Points on a hilly landscape, in no order, each with its height.
From any point a ball rolls to the lowest of the 2 points nearest to it. It stops when none of these is lower. Distance is the straight distance between rows; heights are no part of it.
gipid: [-26   6  12  18 -42  -4  -8  12  -6 -25 -27  -6  -7  -2  -7 -10 -14  13
 -18  26  19 -10  -9 -31   4 -13  -6 -47  38 -13 -19 -30  13  -4   1 -22
  35]  h=5.58
pedis: [-22  15  17  20 -14   0  21  11   8 -21  -7 -26  13  -4  35 -12 -11  41
  -8   1  32 -28   9 -13 -15   9  10 -46  10 -69  -3  -2  -9 -23 -11  13
   3]  h=7.06
Gagap: [ -6 -19 -21   6  12 -27 -22  25  -6 -10  11  54   2  29 -15  13  29   0
   7 -36 -26   9 -20  34 -13 -41   8   1 -25  23  14   1   5  21  -8 -12
 -11]  h=9.13
Rusi: [-11  21 -26  10 -14 -51  32 -23  11  -8 -10  -3  19  -1  18  41  29   2
  15 -21   6  -2  -6  40  12 -50  24  -3 -17 -27  -4 -11 -18 -14  28  24
  -3]  h=6.85
nav: [  7   4  26  17  17  -8  16 -37  -9   2  23 -46  24   2  43  11  24   5
   2   1   7 -16  10  14 -10  33 -33  47   4 -12  14  15 -14 -10  -3   0
 -47]  h=1.40
Les: [ -2 -21 -20  -2  27   3  -1  32  11 -17  -9  44  -1   6 -33  34  -9 -18
  -6  -1 -34  34  15  27  -1  -8  13 -22  -8  22 -41  24  -1  46  -3 -31
  18]  h=2.39
Sed: [ -3 -15  -3  14  26 -31  27  -9   6  -7 -11  -8  17  16  34  43   9 -13
  16  -5 -17   6  10  48 -22  22   5  19 -27   4 -53  35 -13  27   1  -2
 -42]  h=4.12
Per: [-22   8  13   2 -13 -34 -13  14  -9 -27  -2   7  21  34  23   0  30  30
  -8 -27 -29 -15 -38  49 -13  -7 -10  -1   9  -5   6  -8 -21 -20 -32 -44
 -24]  h=8.08
suve: [ -8 -33  -2 -11  40   2 -28  37 -20  11  32  19  -7  23 -11  35 -14  -4
   2  20 -13  12 -22 -39  30 -22  21  35  47  43  20 -30   0  32   7 -27
 -23]  h=7.58
Vebik: [  2   1 -37   4 -10 -30  20 -22   6  -6 -26  15   1  -2  21  -5  13   6
   8 -61 -15 -13   1  52  -3 -27  36  -4 -45  19  -2   6 -20  -3  18  27
   1]  h=6.37
zotod: [ -5 -21 -18  -1 -16  -9  14  -5 -21  13 -32  -2   0  23  21  17 -15  -8
 -17 -17  -8  -3  -4  36   0   1  33  -1   9  46 -55  20  -7  -3   9  -1
   5]  h=5.06
Sasiz: [ -3   2  13   5  -7 -11  12 -29  17  -6   8   7  34 -37  28 -14  25  22
 -23  -9 -31  15  13  30  -5  37 -16 -23 -15   4   6  21 -25 -18  16 -33
  15]  h=6.43
Temo: [  7 -17 -16  -3   9  10  13 -21 -23  26   9  -7  20  -4   2  37   1 -26
 -16  11   3  22  14  19   7  18   0  14  13  27 -22  30   5  -2  27  -1
  -1]  h=4.44
Ker: [-16  22 -18 -36   1  -7 -10  25   1  21 -31 -30 -31  42   2  14 -29   8
  11  -5  16  16 -12 -25  14   7  55   4  34  13 -34 -19   4  19 -18  35
 -12]  h=8.02
norub: [ -1  -7 -34  22 -15  19   7   3 -24  -4  38 -12  22  21  64   0 -20  15
 -13  11 -22 -25 -10  17  27  37 -30  26   6  27  -3  11  -2 -26   8 -31
 -11]  h=5.08
Lefu: [ 24 -16 -38  -5  -8  21  -2  10 -19  26  -6  -4 -32  29   3 -13 -39 -29
  23   6  -1 -25  -5 -12  12   0   2  33 -17  42 -27   8  23   5  -2  23
  -1]  h=4.27
tirur: [ -8  16  19 -28  24  -9 -24  19  14  -5  14 -33  -7  25  13   2  -4  30
  19  10  -7  11 -30 -29  18  26   2  40  31  -4  25 -43 -10   5 -33  -7
 -35]  h=5.38
fivup: [-23   7  -2  25  16 -44  -2   4   6 -38  -3  -4  17  11  47  -1  21  25
  15 -35 -27 -11 -18  35  -9  16  -7  18 -14  15  19 -11 -23  16 -12 -31
 -47]  h=8.40
miza: [ -2  18   2  -9 -31 -23   4  -2  10   8  17 -16  12  17  15  25   1  10
  26  47  23 -12 -28 -27   8 -42   2  12   7 -41 -17 -41  -3 -26  28   8
   3]  h=7.70
koleg: [ 10 -13  -4  17  13  22   8 -33  -3  -4 -36  12 -30 -29 -48 -27  -3 -42
  -6 -22  20 -15  25  -6  -2 -19   5 -10 -13  22  10  20  22  23  -6  22
  14]  h=5.50
vogo: [ 43 -38   4   2   5  24   2 -22   5  19 -23  -3 -33 -20   3 -41 -38 -31
  16  12  -2 -35  15 -26  -8  17 -12  22 -25  49 -35  16  13  23   6   6
  11]  h=4.85
Togi: [  4  -3   7  15  13   6 -21  -2 -21 -17   0 -14 -24  16 -11 -29   1 -17
  13 -14   0 -22 -11  -2  -1  20 -29  36  -9  17  28   1  23  16 -47   9
 -35]  h=2.37
Surem: [ 16 -13  -6  -9 -33 -12   8 -14   4  14 -18   9   0   8  35 -25  -5  20
  -9 -31 -26 -17 -10  37  -6  -2  21   5 -23  35 -15   4 -25 -29  13   8
   8]  h=5.77
fiku: [-17  25  28   1  28  23  21 -33  -2  -9   5 -50  22 -21   3  21   7  11
 -24  15  30  12  28  -6  24  11  12   2  51 -34  16   4 -26 -20   3   9
  -1]  h=5.59
tibal: [-11  22 -33   9 -17  -8  -3  -3   6 -16 -14   2   2 -16 -29  -8   7 -11
  -6  -1  -3  39  -3   5   7  33 -36 -28  -5  14   6 -10  34  23  -6 -20
  22]  h=7.01
Voz: [ 28 -12  24 -16 -19   7 -19  -1 -25  53  12  14   1  11 -20  -7  22  -7
 -12  -8  30  13  -7  -9 -39  -2 -15   6  -1 -11  12  12  19 -23  11  31
   0]  h=9.12
sanog: [-22  30  -8  21   2  -2  12  14  31 -27  -5  19   8 -48 -32  17  12   1
  -8  10  13  39  23 -23   6 -13  12 -62  14 -38  25 -15   8  33   7  -6
  36]  h=5.37
fis: [  9 -11  31 -17 -12  34  -5   5  -6   0   7  19   4  -6 -32 -22  11   2
 -18   7 -31  -3  10  29 -11   2 -27 -32 -18 -22 -12  38 -15 -37 -19 -20
  38]  h=7.18
tevol: [ -6   5  42  19 -18  -6   7 -24 -23   3 -32 -42  -6  -3 -21   3   1 -19
 -22  26  57   6  10 -24 -31  32 -27 -16  29 -18 -34  13  37  18 -10  11
  -6]  h=3.15
Maku: [ 23 -32  41  24 -25 -24 -27  -1  -2  -8  -5  14 -34  13  21 -43  -3   0
  15   0   6 -56 -19 -35 -12 -33  -5  35   5  37  15 -33  -1  -5 -13   0
 -14]  h=2.42
rodof: [-14   7   5   8  37  14  21   4  14 -11   1  14  11 -37 -18  31  12 -16
  -6   0  11  17  44  -4   4 -33  37 -33  12 -36  15  22 -22  11  19  17
  13]  h=5.15
lat: [-11   4 -46 -19   0  31   0  46 -19  38  39  35  26  26  16  42 -19   6
 -11  10  -7  19 -16  15  10 -10  29  -1   7 -18 -18  18  -3 -29  33   4
   5]  h=2.78
Rulus: [-18  -4  -6  27  23 -19  -2   6  12 -21  34  23  32 -11  41   3  27  17
   6 -21 -21  -9   6   9   4 -12   4   3 -13  -2  51   1 -18   1   8 -14
 -27]  h=8.67
Nom: [ 34 -20  28  -8 -17   7 -31  23  10   6   5  16 -22  12  18 -56  -8  25
   3  -7 -22 -23 -12 -26 -17  17 -21  17  -8  19  14 -17  -6 -21 -25   0
   2]  h=2.38
zakod: [ 18 -10 -35 -33   5   6   5  10  25  13 -19  26 -19  -1 -36  16 -33 -25
  17  19 -33  29  -1   5  17   8  14  -1 -31  41 -62   3  10  30  15 -18
  35]  h=3.02
fibi: [  0  -7 -17  45   4 -18  -2 -20   7 -36 -31  26  -6 -25  10 -53  13  -7
   4 -51 -12 -30   9  17 -21   9 -17 -11 -41  34  25   9  11  30  -8 -18
  -4]  h=3.28
Boma: [ 15 -31  -2  -7   0 -10 -24   6 -16  12  11  40  -2  22 -17 -12  22  -8
   2 -24 -33   7 -21  30 -22   4 -26  17 -30  43   5  17  17   9 -13 -15
  -9]  h=9.36
tum: [ 19 -31   1  -1  35  37 -24  38   8  30  29  44  -3  -3 -10 -10 -10  -9
  20   9   2  -5   4 -35 -31  -3   2   1 -26 -10   9  20  16  26   4   2
 -16]  h=8.68
kase: [ -4  24  -6  -6  -7  -3  -1   0   6 -34 -37 -34 -21   1  24 -44 -24  13
  12 -30 -39 -24  -2  25  14  50 -17  16 -20  36  -7  -7 -21   4 -36 -25
 -11]  h=1.94
fup: [ 16  -3  22 -49   0  28 -13   9  16  10  -6  18 -16  -5 -60 -14   2   0
  -8  12 -36  39   1   9  -1  14 -11 -22 -12   1 -15  12  -7  -6 -18 -25
  36]  h=6.94
dima: [-20  -9  67  14  15  -6  -6  -5   7 -36  -5 -28   2   0  -4  10   6   7
   5  41  21 -22  -4 -27  -8 -18  -9  -2  38 -34  -6 -15 -11  11 -20 -26
 -13]  h=2.21
Degud: [-14  30 -39   8 -21  17  31  -6 -11  -9  16 -34  25  16  49  16 -14  18
 -13  -1   1 -12   4  31  28  26  -5   0   0 -20 -16  12 -10 -44   8  -3
   4]  h=4.28
Fep: [-22  31  -3   1 -20  -5   2  31  -3  10  19 -15  21  26  14  38  -5  25
   3  43  38   4 -28 -34  -3 -20   6 -20  37 -63 -16 -31  11 -15  17   4
  -3]  h=7.49
Mir: [ 13   1  31  11   3  -1  -2 -32  13  -8 -38   0 -49 -20 -35 -45  -9 -21
  -2 -28  36 -32  13 -22 -10 -24  28  -4  -6  16  17 -15  11  22 -16  47
  -3]  h=5.79
gilov: [ 10 -21  20 -43   9 -18 -12  -9   4  24  15  21   6  -3 -36  41  13 -13
   2  28 -31  42 -18   6  20 -17   1  20  13  30 -11 -17 -13   6  24 -37
  12]  h=4.13
kig: [ 14 -19   7  -6 -11  -2  -4 -10 -26  48  10 -10  18   7   6  30  -4 -23
  -7  36  26  31  -5 -19 -27  36 -21  15  17  20 -40  17  28  10  27  -5
 -15]  h=3.97
Zemo: [ -7   8 -13  -6 -22  -6  12  27 -13  -1 -11  -6  -8  35  -5  13  -7   7
   9  -3  14 -13 -14  24 -21 -12   0 -28 -19 -46 -33  15  10 -13 -21  22
  -2]  h=7.75
deru: [ -1  44 -55  -6 -37 -11   3  -3  10   3   0  -2   2  -4  -6 -21   5  10
   7  -8  -2  22 -23   4  18  22 -25 -15 -27  -8  16 -29  27 -17   7   9
  24]  h=6.75
sal: [-19  -4 -14  25   2 -15  -7   8 -29  -2  23  -1  13  43  39  23   8  10
  -5 -19  22 -26 -28   5   6 -37  21  28  39  10  37 -19  -2 -15   1  11
 -39]  h=4.09
Kesan: [  8  -6  26  -8 -10  34   9  -2 -18  38 -11 -25   6 -24 -10  11 -27 -23
 -19  46  45  14  27 -36 -26  30  -6 -15  25 -18 -55  25  17   3  26   3
  14]  h=3.53
Notep: [ -5  23  24  12 -13 -29  13 -35  10  -4 -38 -52  -8 -17   9 -17  -1   2
  -4   1  45  12   7 -17 -20  48 -11  -4  10  -3 -12 -14  23  21  -7  17
 -20]  h=2.76
Tovu: [-15  -8   1  12 -35  -2  -9  19   3 -35 -12  -3  -5   9  18 -17 -26  17
   0  27 -21 -28 -16  -8  17 -11 -13 -19   7   9 -28 -18  -8 -14  -9 -46
  25]  h=5.89
gama: [-21  11 -27  -5  -1  33  -7  44 -37  29  20  25  26  22 -20  36   8   0
 -37 -10   9  33  -4  18  -2 -13  17 -34  35 -25   7  29   8 -19   5   8
  12]  h=1.99
Gezu: [ 23  13   9 -40 -22  28 -13  15 -29  22  22 -17 -15  42 -26  -1 -13  -2
   0  30 -13 -12 -27  -5  33 -11 -21  38  26 -11  -4 -12  -1 -50 -15   8
  18]  h=4.42
Faraf: [ 21 -30 -10  11 -37   8  -4   5   2  -6   5   1 -10  -4  42 -31 -37   5
   7  29 -28 -44  -9 -21  23  -7 -14  12 -10  39 -27 -17 -12 -23  19 -30
  29]  h=6.26
Tiput: [-13  -5 -12 -32  21   3 -20  40 -14   7  -3  -1 -26  45 -25  28 -24  -7
   7   8 -20  18 -20 -10  23  -9  25  19  31  30 -23 -11   3  22 -22 -11
 -11]  h=7.80
feg: [  9   0   6 -15 -22  37  -5   4 -25  18   4 -18 -12  11   1 -10 -34  -4
  -9  30  11 -25  -1 -29  30 -19   8  20  38   4  -9 -12  -5 -41  13  10
  27]  h=4.88
nena: [ 22  -8  22 -12  -2  -9 -17 -27  16  19 -36  20 -14 -17 -20 -53  24   8
 -21 -55   7  23   4  -4 -35  16   8 -15  -3  40  32 -10   6  17  -7  12
   3]  h=1.54
Melin: [  2   7 -24  -8  10  13 -17  17  25  17  15  13  -6 -10  21 -29 -22  24
   6  -5   4  13 -11 -51  15  14  27   3  10  15  37 -41   8   4  14  18
  -3]  h=5.99
Datem: [-10   4  66  -5  26 -21  -3 -20  29 -54 -25 -32 -20  -4 -16  -1   6   1
  18  22 -14 -18   5 -10  -3  -9  -5  18   9 -10  -1 -21 -26  30 -35 -36
 -20]  h=2.62
nali: [-29  28   1  28  -4  -7  10  25   7 -19  29  -8  31   2  22  23  10  30
   1  21  40  -5  -6 -22  -8 -15  -4 -37  12 -84  17  -9   6 -12   2   5
  -4]  h=7.30
lepus: [-12 -11   2   5   4   9 -11  16 -48  30  18   0  15  46  12  44   5  -7
 -17   2  40 -14 -19  -5 -11 -44  30  21  56  -5   6   4   5 -17   9  17
 -30]  h=3.36
bel: [  2 -27  -1 -17  33 -22  -1  -6  18  -7  13  31   8 -14 -14  46   4  -9
  11   9 -30  29   7   7  26 -38  32  23   4  38  -2 -16 -26  28  36 -28
   7]  h=4.49
letob: [ -7  13  11  11  -4   8  20  -4   0  -4   1 -22  17 -11  42 -30   3  43
 -19 -34  16 -19  22  17 -21  35   3 -32  -9 -48  18  26 -20 -34 -11  20
  -6]  h=6.80
rak: [  5 -39  34  -1  33 -13  -1  -7  -1   0  -8  -3  -2   9   7  20  11  -8
   6  -5 -17   6  15  21 -42  17   4  18 -14  23 -29  33 -13  33 -17 -11
 -41]  h=3.64
Vor: [-11 -31  12  -3  33  -1 -21  11 -12   4  25   3  16  -9   2  34 -10  -1
 -16  36 -12  30  -8 -35  24  29 -11  17  57  34   9 -20   3  29  16 -56
 -14]  h=7.39
rivi: [-28  22  22  20  28   0  31 -37   9 -34 -22 -29   5 -42 -21  26  17 -21
 -15   1  25   9  45   7  18 -14  16 -16  27 -32  17  10 -18  13  -5  14
   7]  h=5.36
vop: [  5 -19 -22   7   8 -43   5   5  26  14  -2  24  20  -2  26  31   8  -4
  16  10 -13  40  -9  10 -25  36  -1  -1 -35  19 -46   9  16  42  25 -19
 -20]  h=3.45
kuvo: [ -8  20  22  17   2 -45  24 -57  10  -7 -19 -50  20 -27  30  16  26   5
   3  -2  27  12  12   6 -14  23  -8  13   2 -11  -1 -10  -9  15  16   9
 -30]  h=2.26
fal: [ -2   3  -2 -16  17  25   3  23  -8  20  -6 -15 -21  20  -3  18 -34 -10
  12   7  36 -10   6 -28  -7 -22  56   9  13 -21 -16   0  -2   4   0  51
 -18]  h=8.26
Sozuf: [ 16  10   0 -53 -19   3   9  -9  19  30  -7   2  -3   3  -2 -11  -6  21
  -7 -14 -30  20 -11  31  12   7  36  -4 -14   8 -19  -1 -35 -39   4  16
  25]  h=6.35
beper: [  8 -23  24 -18  34  32 -20  34   3  35  23  22  -6  -2   2   2 -24   0
  16   8  25 -11  10 -43 -25 -26  48  16   2 -20  12   0 -14   6  11  27
 -29]  h=8.47
Fodis: [ -6 -14  51   9  29 -14   0 -27   8 -35 -22  -4 -10 -16 -20  -4  28 -10
   0 -13 -12  -7  30  17 -36  -4  -9  -2 -14  -4   4  23 -16  32 -28 -14
 -26]  h=3.11
Ninu: [ -6  22  24  34  12  14  14 -26  -1  -3  12  -3   7 -45 -25 -29  27 -12
 -24 -14  39  -5  36 -16 -12  14 -13 -35  -5 -39  49  29  20   2  -6  26
  10]  h=7.48
Nulab: [ 15  13   8  14  14   5  10 -17  -1 -11  20 -41  -3   6  26 -12  -2   4
  27   8  14 -32   3  -1  -7  32 -33  47 -33 -27  13   3   7  -2 -25  22
 -45]  h=2.23
Mut: [ 28  -8 -16 -29  23  53  -4  -1   5  26  43  23   3 -27 -27 -12  -7 -10
   4  17 -36   8  12  -4  34   4 -22  16 -23  -1  29  14  -8 -26  14  -6
  34]  h=6.77
Gara: [-18  21   6   0  15   0  12 -24   5  -5  38 -12  41 -26   2  28  35  12
 -17   9  -4  29  17   7  31  -2  -7  -6  27 -29  45   1 -23 -27  21 -11
  11]  h=5.87
Bebi: [-10  20   8  14  -5 -16   7 -40  23 -12  12 -10  29 -56   5 -10  31  14
 -17   1   2  33  14 -11  17  19 -18 -21  12  -7  47 -17  -7  -6  25 -17
  23]  h=6.11
nad: [  3  23  -9 -27   3  -7  -4 -23   5  -8 -13 -18 -33  -7 -61   7   9 -29
  25   1  -4  22  -8   1  30 -23  -8  25  -9  10  21 -27  13  12 -14  19
   7]  h=3.38
Som: [ -4   6 -38  31 -32   3  19   6 -14   1  23  28  26  -8  12  -4  17  -3
 -11  -9   2 -25  12  27  -4 -19 -26 -43 -34 -33  10  38  17 -33  18  -1
  30]  h=6.83
Mivip: [ 26  -7  20  22 -28 -22 -12 -35  -3  -2 -29   5 -11 -21  10 -65  23   0
  -8 -50  -2 -25  -2  11 -30  19 -31  10 -24  34  30  -3   5  -7  -7   7
  -5]  h=2.46
kerog: [ -7  39  19   2  -3 -17  10 -16  24 -26   4 -51  -2  -3  14  -5  -4  27
  23  23  32 -23 -15 -34  24 -17   5  17  13 -55  18 -50 -14 -18  -3  24
  -7]  h=7.94
tere: [  8 -15   5 -12  -1   4 -24   4   6  15 -40  18 -22   3 -32 -30  -3  -1
 -24 -27   4  30   0 -18 -33  27   8 -28  10  50  -9  -2  26  40 -19  -8
   7]  h=2.20
kader: [-20  39 -27   9  16  -7  18  -3  30 -49 -40 -21 -17 -26  16 -30 -18  16
  16 -38  -9  -8  18  13  11  31  16 -14 -28  -1  14 -14 -18  23 -23   5
 -10]  h=2.72
Kaza: [ 33  -7  12 -22   8  37   4 -25  24  32  17  16   5 -50 -13 -34   2   2
  -3   4 -11  13  28 -17   6   4  -2  -3 -13  -3  27   6 -19 -26  30  10
  39]  h=6.53
nuro: [  7  18   0 -16   0 -13 -18 -18  -2 -16 -24 -20 -37  -1 -36 -29  -4 -14
  18 -18 -12   7 -13  -7  21  19 -21  38  -6  41  25 -30  18  22 -31   1
 -12]  h=2.94
varo: [ 12   9  35  -5   1  27  -3 -25  15   2   2  -5   2 -51 -21 -45  10  12
 -22   1  10  19  20 -27   1  26 -19 -18  14 -15  40  -7  -5 -20   0   3
  34]  h=6.33
Fusi: [-10  14   7  -1  16  -9  20   5  -6 -14   2  -9   8  20 -10  22  28  -1
  10 -22   4 -10  14  46 -23 -16  -1 -11 -28 -62   1  40 -10  -9 -30  25
 -21]  h=7.45
tadu: [  7  -6 -22  -5  31  34 -11  -3 -18  26  55  19  16 -16 -25   7  18 -21
  -9   1  -3  18  14  -5  20   2 -23  17  -7   3  56  24  17  -6  14   7
   0]  h=7.03
tede: [ 16 -31  29  16 -41   5 -10   4 -21 -10 -36  16 -23   7 -11 -45  -9  -5
 -15 -10   9 -47   3   1 -35 -29 -12 -28  -2   7 -21  13   5 -23 -15  -3
  28]  h=7.29
nir: [ -4   4  -3  28  17  19   8  -9 -29  14  39   7  27  -9   0   8  29 -18
 -19 -14  32  -2  29   4  -8  -4 -13  -4   1 -22  44  46  17 -11  10  27
 -13]  h=7.28
Fafo: [ -3 -26 -40  23  31   9   1  24  19 -26  -3  27  -7  -4  14   6 -27 -13
  21  -2 -21  -9  13   3   7   5  10  -2 -25  23 -18  12   4  43   2 -15
  -3]  h=3.03
let: [ -1  -4 -34  28 -24   9  20 -21 -21   6  28  16  30 -22  18  13  10 -19
 -15   3   7 -18  18  15  25 -36  -9  -8  -6   4  13  21   1 -38  50   1
  35]  h=6.47
Tofo: [ -2  24   4 -38   6  18 -16  25 -13   9  24 -24   0  47  -5   5  -4  24
   0   8 -19   9 -30   9  21  25 -14  27  30 -20   9 -13  -6 -31 -37  -7
 -15]  h=4.94
zome: [ 24 -26  26  11   8  15   6 -49 -12  -3 -22 -17 -29 -29 -24 -19  -5 -45
   3  12   3 -25  25  -9   2   6 -23  30  -7  42  -8  17  11  20   0   6
   1]  h=5.20
zot: [ 15  17   9 -56 -31  -2  -7   2  26  12 -29   8 -27   6 -41 -26   0  18
  -2  -8 -27  34 -14  10   0   4  12 -22 -14  10 -19 -17  -9 -15 -13   3
  40]  h=6.70
Fum: [-19  -5 -26  36  20 -19 -12  31   8 -17  30  54  19   1   4  16  37  -3
   9 -24  -1   2  -2   4  -4 -48   6 -17 -17 -18  50   3  12  23   7   1
 -14]  h=8.91
budor: [ -8  -4   8 -13  28  -1   4   8  34 -17   9  14  -1 -16 -10  25  -5   1
  19  22  -9  12  15 -15  12 -38  30  -4  -1 -15   4 -21 -25  16  15  -8
   4]  h=4.86
Goz: [-11  22 -51  -8   6  26  27  13  -7   9  35  -3  30  19  23  58 -20  -8
  -5  23 -10  11   1  29  48   3  11  11  11 -26 -23  18 -16 -32  22  -1
  13]  h=3.54
Fafa: [ 20   7  10 -48  -4  15  -4 -10 -14   8  -7 -14 -27  25 -52   3   2 -19
  17   2 -20   2 -15  25  25 -33  -3  34  -3   5  -2  -4  -8 -23 -27  21
  13]  h=3.86
gudu: [ 16 -23  24   7   7  19 -33  36 -16  23  37  29   1  23  -3 -17  12   5
   6   0  15 -15 -11 -21 -43  -3 -26   8 -17 -25  29  17  23  -7 -19  20
 -32]  h=8.90
Siko: [-19  -9  20  -9  -8  12 -15  20 -33  16   1   3  15  29 -22  34  10   1
 -26  19  13  15 -17   8 -12 -23   2 -14  49 -14 -16  12   2 -13  -8 -16
   1]  h=2.63
bosa: [ 13 -31 -36  17 -24   1  -3   6 -19  14  39  17  11   7  41   5 -24  -7
   9  31 -21 -26 -21  -4  30  -2 -25  31 -14  46 -17  -5   7 -13  36 -31
  13]  h=5.76
kobi: [ -6  28 -13   0  23 -13  36 -24  12 -19  -1 -33   8   2   8  34  18  -9
  27 -11   0 -14  17  42  12 -17   9  17 -25 -48   0  15 -22  -8  -8  36
 -26]  h=7.19
Kovu: [  9  21   8   2 -30 -19  24 -27  18   0   4 -14  25 -29  32 -27  22  34
  -9 -20 -14 -11   9  32 -12  22 -18 -20 -39 -34  10  11 -26 -40  13   3
  15]  h=6.46
nulud: [  4   3 -42 -11 -30   3 -17  13  -8  26   1  27  -8  12  -7 -18  -8   5
   0 -10   6   7 -26 -17   7 -23  12 -10  -2  18  13 -26  22 -12  19  23
  22]  h=6.38
sab: [ -8 -12 -17  -7  19 -17  -5  31   5  13  -7  25  15  12 -13  52   4 -14
  -9   7  -4  64  -1  16 -22  30   4 -18   7  12 -44  16  21  51   6 -17
  -9]  h=2.91
nikek: [ 21 -16  -1 -44 -13 -24  -7 -11   1  31 -17  10 -13  19 -34  21  -3 -22
   4  16 -30  35 -24  21   2   8   2  18 -22  53 -56   1   9  13   8 -14
  10]  h=3.58
sisa: [ 14 -26   7  -5 -48   1  -6 -12 -20  21 -45  19 -14  -6 -29 -17  -9 -22
 -18   6  16  -6   3  -6 -25 -29   6 -32   6  32 -49   8  13  -3  26  -6
  41]  h=7.00
muba: [  5 -33  49  26   2  -3  -8  -6 -10 -20   2  -5 -12   8  13  -1  -6  -9
  15  28  10 -57  -3 -20  -7 -51   1  25  16   6  -2  -9 -17  -4  -4 -13
 -15]  h=1.51
peb: [-28  22   8   0   0 -15  10  13  -5 -40 -14   6  14  19 -14  18  36  13
 -11 -34 -24   1  -3  63 -10 -25   2 -35  -3 -39   4  16 -23 -11 -38 -23
  -1]  h=7.74
bov: [ 23   2   3 -31  -2  25 -12  23  27   3  -1  -4 -22  12  21 -54 -26  34
   9 -19 -40 -11  -3   0   1  47  -3  12 -24  12   1  -3 -20 -19 -34   0
  -1]  h=2.87
Zakel: [-22  26 -32  39 -10   3  34 -16  -6 -20  22  -7  37 -24  24  36  11 -12
 -20  12  24  -3  29   3  33 -24  -1 -25  24 -39  21   7  -6 -23  38  -1
  28]  h=6.16
godur: [ 21 -11  -2 -21 -51 -17 -22  12   8  40 -20  24 -17   3 -11 -25 -11   6
   7  12   9   7 -25 -38 -21 -20  12 -13  -1  26 -29 -32  19  -7  34   6
  31]  h=6.71
Taze: [-20  21 -39  41   1 -25  26 -10  11 -58 -46  -3  -3 -30  17 -10  -5 -11
   5 -39  -7 -14  22  33   0  19  -3 -25 -25  12 -11   6   1  36  -9 -12
   2]  h=3.20
Ros: [ -5  28 -13   1  10  -9  13  26  40  -9 -13  -3 -16  -8 -11  -8  -5  21
  28  -8  23   9   5 -20 -27  15  15 -38 -42 -63  -1 -10  18  28 -23  31
 -10]  h=8.21
Nikuf: [ -5  16  24 -10  17  10 -30  18  20   2  18 -10 -20   0   6 -32 -18  29
   1   4  12   9 -16 -63  21  24  16  22  39   5  50 -53   7  11 -17  19
 -19]  h=5.70
bizel: [  0   5 -31   9 -12   0   4  41   8  10   6  26 -13   6 -16   3  -7  -4
  22   4  27  -9  -7 -16 -29 -26   4 -39 -43 -59 -10   5  30   9   1  33
   5]  h=8.01
dufu: [-21   0 -30  13  11  -2 -12  14 -15 -11   5   0   1   3 -12  25 -12 -12
 -13  23  -3  37 -14 -17  26  38 -28   3  35  34   2 -16  39  40  -4 -29
  -5]  h=7.22
fofu: [  9 -23 -31   4  24  -7   3  14   6  -4  -5  -6 -24  18  22   3 -31 -17
  37   7 -27 -17  -4   3   5  25  -1  40 -36  46 -40   8  10  42 -13  -4
 -28]  h=3.62
nebu: [-11   2   9  16 -19  13   6 -19  -9 -11 -18 -28 -11 -12  20 -19 -25   2
 -20   7  27 -23   8 -28  25 -11  20  -5  43  16   5 -22  -3 -13  10  10
  16]  h=5.26

Two balls start at each pair of points below. Name the first point that both come to, or write none.
Kovu / Kaza -> Bebi
nir / koleg -> Les
Ninu / Zakel -> Gara

Call two points neighbours if one is among the 2 nearest of the other. Go from one point of each pair to the other, from neighbour to neighbour, staying as low as possible. Name the highest point that can't be avoided.
nena / Les -> Sed
kase / nav -> tibal
kase / nena -> fibi
Surem / gama -> Faraf
Nom / muba -> Maku
Nom / kase -> bov
